A landscape with many peaks, sampled at points; each row gives a point and its height.
A climber steps from a point to whichever of its 2 nearest points has the largest rise for the distance, and stops where none of them is higher. Distance is the straight distance between rows; heights are no part of it.
kadif: [ -6  -2 -37  40  28  55  -1  25   1  -7  50  -2 -27   8  10  -2  33 -38
   5  30 -18  23  13 -46 -58 -11]  (h 7.47)
Bazin: [-11  -9   5 -11 -24 -41  18 -20 -30 -24 -29  -7 -10  -9   0 -29   3  23
   5  -1   3   4  -6   5  -2  38]  (h 5.79)
fuge: [-25   7  11 -17  -1  32 -22  15  20 -15  41  13 -18  31  -9   5  -9 -37
  -6  25  27  -8  -3  18  -3 -10]  (h 7.43)
nimob: [ -2   6 -24  -6 -19 -45  -1 -15 -29 -22 -18  -4  -5  -9   9  -8   7  23
  26 -13  22  12   5  17  10  35]  (h 6.55)
sakup: [ 19 -24 -11 -10   5  21   7   2   3  -4  -7   9  14 -13 -13 -16   9   9
 -17  12 -30  -8  26 -80 -20  41]  (h 6.49)
Simom: [-24   2   9   0  -2  14 -19  -8  -8 -52  26   4 -30  63  -9 -12   2 -46
  18  23  17  -3 -37  33 -11  26]  (h 5.95)
Denem: [ 15   3 -14  34   2  18   1  28  15  23  -5  -8  16 -23  -4  15  11  -9
   5  -7  -5   5   2 -13   7 -26]  (h 4.16)
kopa: [-32   3  -4 -11   3  17 -12  18  24   1  33  15 -18   8  40  43  13   3
  -1  22  24  -9  27  26 -15 -39]  (h 5.13)
Ran: [-14 -21   4   4 -23   9  16  15  35   3   7  12 -22  -1  25  38  14   4
 -10  19   6 -19  29  14 -28 -38]  (h 4.24)
rimik: [ -1  -2 -13 -37  20  -1 -14 -30 -33  25  11  20  29   5   1   2 -30  11
   0 -22  14 -20 -31  24  20  -2]  (h 2.90)
vimer: [-11  22 -28  22  36  24 -45  22  -6  14  30  -3  13  12   5  35  -4  -9
  31 -19  27   8 -11  10   9 -29]  (h 3.08)
Buzov: [ 29  11  31 -20  -8 -39  28 -11   8  39 -21   0  10 -32   0 -17 -12  19
 -36   5 -26   4  12  -5  38 -13]  (h 8.08)
Gesil: [-11  -2 -46   8  -7 -19 -20  -1 -29 -16   6   0   6 -10  17  16  20   9
  34 -17  35   3  -1  13   6  23]  (h 5.82)
Mugak: [-12  12 -36  35  11  27  -8  38  -3   9  36  -8  -5  -9  25   5  36 -17
  11  15  -5  24  13 -32 -33 -11]  (h 8.49)
goze: [-30  -2  -6  -5   0  36  -6  26  25 -15  43  17 -27  27  21  25   4 -28
   5  21  19 -11  16  13 -25 -29]  (h 6.11)
kogur: [  2  19 -16 -29  35  -2  -5 -16 -25  49  20  25  42 -16  15  12 -16  24
 -15 -12  15 -24  -4  13  34 -18]  (h 2.28)
mobat: [-15   2 -37   5  -6   1 -12   2 -28 -21  10   1   3   9   2  -5  21  -5
   9   6   9   8  -7  -7   3  36]  (h 6.67)
modu: [  3 -16  46  -9  -9 -24   7 -12  -2 -12 -22  -8 -21  19 -17 -21 -29  -3
  -4 -11 -13  17 -46  39  -6  -7]  (h 3.63)
filim: [-29  11  34  -1  -2   9 -28   0   9 -42  13  -3 -18  65 -10  -3 -17 -30
  23  17  28  -2 -37  43   5  -7]  (h 4.81)
gemi: [ 25 -39  20 -22 -28 -37  23 -42  -7  11 -41   8  -2 -16   0  -2 -11  37
 -12 -20 -11 -15   2  11  -6   3]  (h 1.99)
Zivo: [-32   9   8   0   4  12 -36  10   3 -34  26  -1 -16  46  -6  25  -8 -12
  39   8  46   9 -14  51  -2   1]  (h 3.83)
Bonop: [-21  43  30 -28  46 -50 -36 -17 -29  28  16 -11 -18   2  -9 -22 -48  11
  13 -14   8  30 -14  53  35 -36]  (h 2.72)
zufe: [  6   2   0  38 -24 -22   9   6  11 -23 -40 -35  -3 -16  -5   6   6   4
  37 -10   0  17   8  -2   1  13]  (h 4.22)
padeb: [  0   0  40  10  -9  22  -7  10  37 -18  -8 -13 -17  40 -31  -2 -26 -26
  14  -2   4   2 -33  35  -4 -25]  (h 2.23)
vilit: [ -6   1  -1 -22  20  21 -27 -12 -11   1  28  18  19  11 -18  -2 -24 -13
  -3 -17  22 -14 -38  17  16  -4]  (h 3.54)
Pobeg: [-14 -11   6  12 -10  15   3  -7  -2 -47   0   0 -14  43 -15 -10   3 -38
  10  19  -3 -15 -33  14 -10  32]  (h 7.15)
ref: [  4 -29 -10 -16 -22  -8  13 -21  -1   1  -7  24   8 -15  11   2   3  19
 -19  -2  -3 -29  17 -11   1  18]  (h 7.39)
Tenim: [ -2   2   7  14 -12  -3  15  16  30  24 -12   7  -9 -31  29  37  18  14
 -10   5  -3   0  35   7  -5 -49]  (h 3.61)
vap: [-19   2 -44  10   2  13  -7  26 -12 -13  29  -5  -3  -5  14   5  29 -14
   7  20  11  13  16 -10 -14  16]  (h 7.56)
bebi: [ 20 -33   2   5 -13  43  19  -9  26 -21   5  16  -5  23 -20   8  -4 -25
 -17   8 -12 -36  -7 -16 -20   1]  (h 7.14)
biki: [-14  15  -4   2  -8  14 -14  26   1 -15  22  -1 -12  14   0  -1   8 -23
   1  17  24   4  -8  16  15   8]  (h 9.02)
Ges: [  2  13  15   3   8 -50 -11 -34 -10  12 -20 -16 -15 -11  -3 -10 -31  17
  16 -31   5  14 -18  33  33 -22]  (h 4.55)
vetov: [ 32  12  21  -7   6 -24  16 -12  16  53 -14   1  22 -29  14   8  -4  36
 -43   2 -17 -14  26  10  35 -37]  (h 7.03)
bogo: [-14  -9  29   3 -16 -39  17  -5  -9 -39 -51 -22 -12   5 -21 -38  -1   1
   8  -2 -24  19 -20   6 -15  37]  (h 5.03)
Maten: [ 10  10  28  -7  -8 -33  15 -24  15  15 -27  -9 -11 -21  -4   1 -26  16
   1 -19   1   6  -8  24  24 -44]  (h 5.23)
Vuzu: [ -9  -6  15 -37 -10  -4   1 -14 -12  -6  24  27 -18  14   0 -26 -16 -10
 -28   8   7 -14 -26  17   2  18]  (h 0.33)
Seso: [ 18 -31  -9  -2  -5  26  18 -11  18  19   1  28   5 -20  13  20  22  10
 -22  19 -10 -27  33 -28 -24 -16]  (h 5.70)
sasil: [  0 -21  -9 -16 -21   8  14 -13 -19 -19 -12  11   1  -1 -11 -16   2  13
  -8   1 -12 -13  -9 -25  -4  47]  (h 8.57)
biti: [ -4  18  -6 -12   9 -25 -23 -28 -33   1 -12  -4   0  -3   7   7 -20  21
  24 -38  24   6 -18  39  25  -6]  (h 3.91)
bem: [ -8  28  14 -45  22 -28  -8  -7 -31  35  25   4  11  -5  -1 -25 -16  16
 -31  -3   2  11 -13  21  47   0]  (h 1.28)
fisu: [-17  35  -1 -25  30 -44 -31 -17 -35  10  14  -8   0   2   5  -7 -29  18
  16 -19  28  18  -5  59  30 -15]  (h 3.30)
romeb: [ 12  -9   2  12 -12 -20  26   7  22  21 -31  -4   9 -36  20  13  23  28
  -8  -5  -8  -5  40 -14  -7 -14]  (h 3.14)
Tefo: [ 24 -19  18 -11 -21 -39  28 -30 -13   9 -48  -7   9 -26  -8 -24  -5  45
 -15 -14 -17   2   8 -22   1  33]  (h 2.41)
Fop: [ -8  -2  20  10   9  38 -20  25  39  -9  12   1   2  30 -16  11 -24 -28
  14  -7  13 -10 -17  28  -1 -32]  (h 1.63)
roga: [  5 -20  37 -12 -24 -24  25 -12  -6 -11 -27  -9 -16   5 -20 -34 -12  -3
 -22   3 -18  22 -29  13  -7  18]  (h 4.31)
fegin: [ -1   4 -17  -7  19  23 -17   0   2  17  25  19  12   0   6   9  -1 -11
  -7  -5  10 -19 -11   2  12 -21]  (h 4.25)
kag: [  2 -16  53   6 -15  -7   1 -14  22 -26 -28 -15 -18  28 -28   9 -35  -8
  13 -25   5   3 -31  44  -9 -29]  (h 2.91)
paz: [-22  18 -20   9  19   8 -39  13   0 -10  27  -9 -10  14   7  33  -3  -7
  33  -3  33   6  -2  35   1 -11]  (h 3.10)
pupe: [ 20 -16 -11 -20  -6   1  20  -8   0  32  -3  28  22 -32  16  -3  19  28
 -29   7 -15 -25  27 -37   4   8]  (h 6.50)
nub: [  5   6 -20  35  -8  -6  -2  19   0   3 -25 -27  15 -31   4  14  18   9
  21 -15   1  10   7 -20   7  10]  (h 4.71)
toged: [ -5  20  10  19  -4 -21 -14  13  -4  -9   6 -30 -13  12 -15  -2   3 -17
  26   1  26  16 -20  27  18   6]  (h 8.84)
Zer: [ -1 -19 -20  -3  14  24   4  -5  10  16  23  27   7 -10  29  31  12   3
  -2   1   3 -22  13 -19 -16 -33]  (h 5.00)
pipa: [ -3 -10  11  33 -27   1  11  15  19 -34 -52 -31   1  17 -14   5  13  -7
  17  -3 -17   6  -3  -3 -21  27]  (h 3.65)
zevo: [ 20 -12   9  -5 -21 -34  28  -6  12  10 -50 -13   8 -36   6 -11  11  42
   1  -9 -14   2  39 -17   6  19]  (h 2.77)
sek: [ 20  16   1  -1   1 -12  16   4  -6  33 -16 -15  26 -28  -2 -13   5   9
 -30  -4 -18   8  11 -21  41  -3]  (h 7.06)
Vudot: [ -6  19 -32  29   8  -1   2  37 -13  26  10 -17  13 -43  31   9  35   7
   6   2  -7  22  32 -18   3  -7]  (h 5.65)
gisef: [ -5  13 -36  32   0 -14  -4  38 -11   4  -7 -33   4 -28  23   2  39  10
  28   4  -2  28  27 -37 -18  22]  (h 5.20)
gavi: [ -1  23 -15  23  20   7 -21  17  -2  16   9 -19  20 -15   5  20  -7  -8
  18 -21  13   8 -17   7  21 -22]  (h 3.58)
Pab: [-12  25  -7  16 -12 -48 -15  -5 -24 -23  -7 -36 -19   8   1 -12   8   5
  31  -6  25  31  -5  26  17  14]  (h 7.60)
fiz: [  6   0 -35  36  30  66   9  14   1  -9  16  -7 -15   9  -6 -18  32 -31
  14  21 -38  19  18 -76 -72   4]  (h 6.58)
Kap: [  8 -14  -2  21 -10  41   5   7  18 -35  11  13 -12  45 -19 -13   1 -45
   1  24 -13 -19 -15  -9 -24  13]  (h 8.73)
kizo: [-17  11  19 -38   2 -30  -9  -7 -24   0  31   7  -8   4  -1 -36 -14  -2
 -23   0  13  16 -30  28  16  10]  (h 0.78)
sused: [ 11   6  21 -14   5 -22  15 -21  24  34 -13   9  12 -18   7  26 -22  31
 -15 -11   1 -12  14  27  26 -42]  (h 6.07)
dugag: [ 36 -27   5  -5  12  44  20   5  16   5   1  25   6  -6 -19 -10  13 -10
 -41  24 -41 -13  31 -87 -32  23]  (h 5.71)
Mog: [  5 -24  -4 -10  -8  17   9 -14  -7 -19 -33   6  16   3 -21 -24  -2  10
 -10 -12 -26 -20   0 -67 -16  70]  (h 7.42)
berik: [ 15 -13 -21  20  17  52  24  14  14  -5   7  10  -1  -6  -4 -10  20 -16
 -14  24 -35   0  24 -86 -55  14]  (h 5.80)
Leg: [ 39 -37   9  -2  -5  45  20  -9  33 -17 -17  19  11  19 -33   4  -7 -14
 -26  13 -55 -26  32 -76 -48  29]  (h 4.85)
Rolur: [  5  37 -19   6   6 -15  10  32 -10  44  10  -8  27 -44  19 -11  28   8
 -11   3 -11  19  24 -20  35   0]  (h 6.22)
Livem: [ 45 -42  10  -1 -28  44  27 -21  23 -20 -16  15  14  24 -30  -1 -11 -24
 -30   1 -42 -27   5 -33 -28  11]  (h 5.92)
Vofet: [  0  48   9 -26  44 -17  -6  -2 -28  49  15   7  31 -17   7  -7 -22  17
 -14 -11   0   0  -4  19  57 -14]  (h 1.74)

Call two points neighbours if one is among the 2 nearest of the other. Go from one point of each pair to the other, from neighbour to neighbour, staying as high as possible. Name the lowest point that can't be avoided.
Buzov and sasil => pipa
Mugak and Kap => Leg
sasil and Mugak => dugag
nimob and Mugak => Gesil

Where does a climber stop that starts at each point below?
paz => Kap
fisu => Buzov
Bonop => Buzov
bem => sasil
Vuzu => sasil
romeb => biki
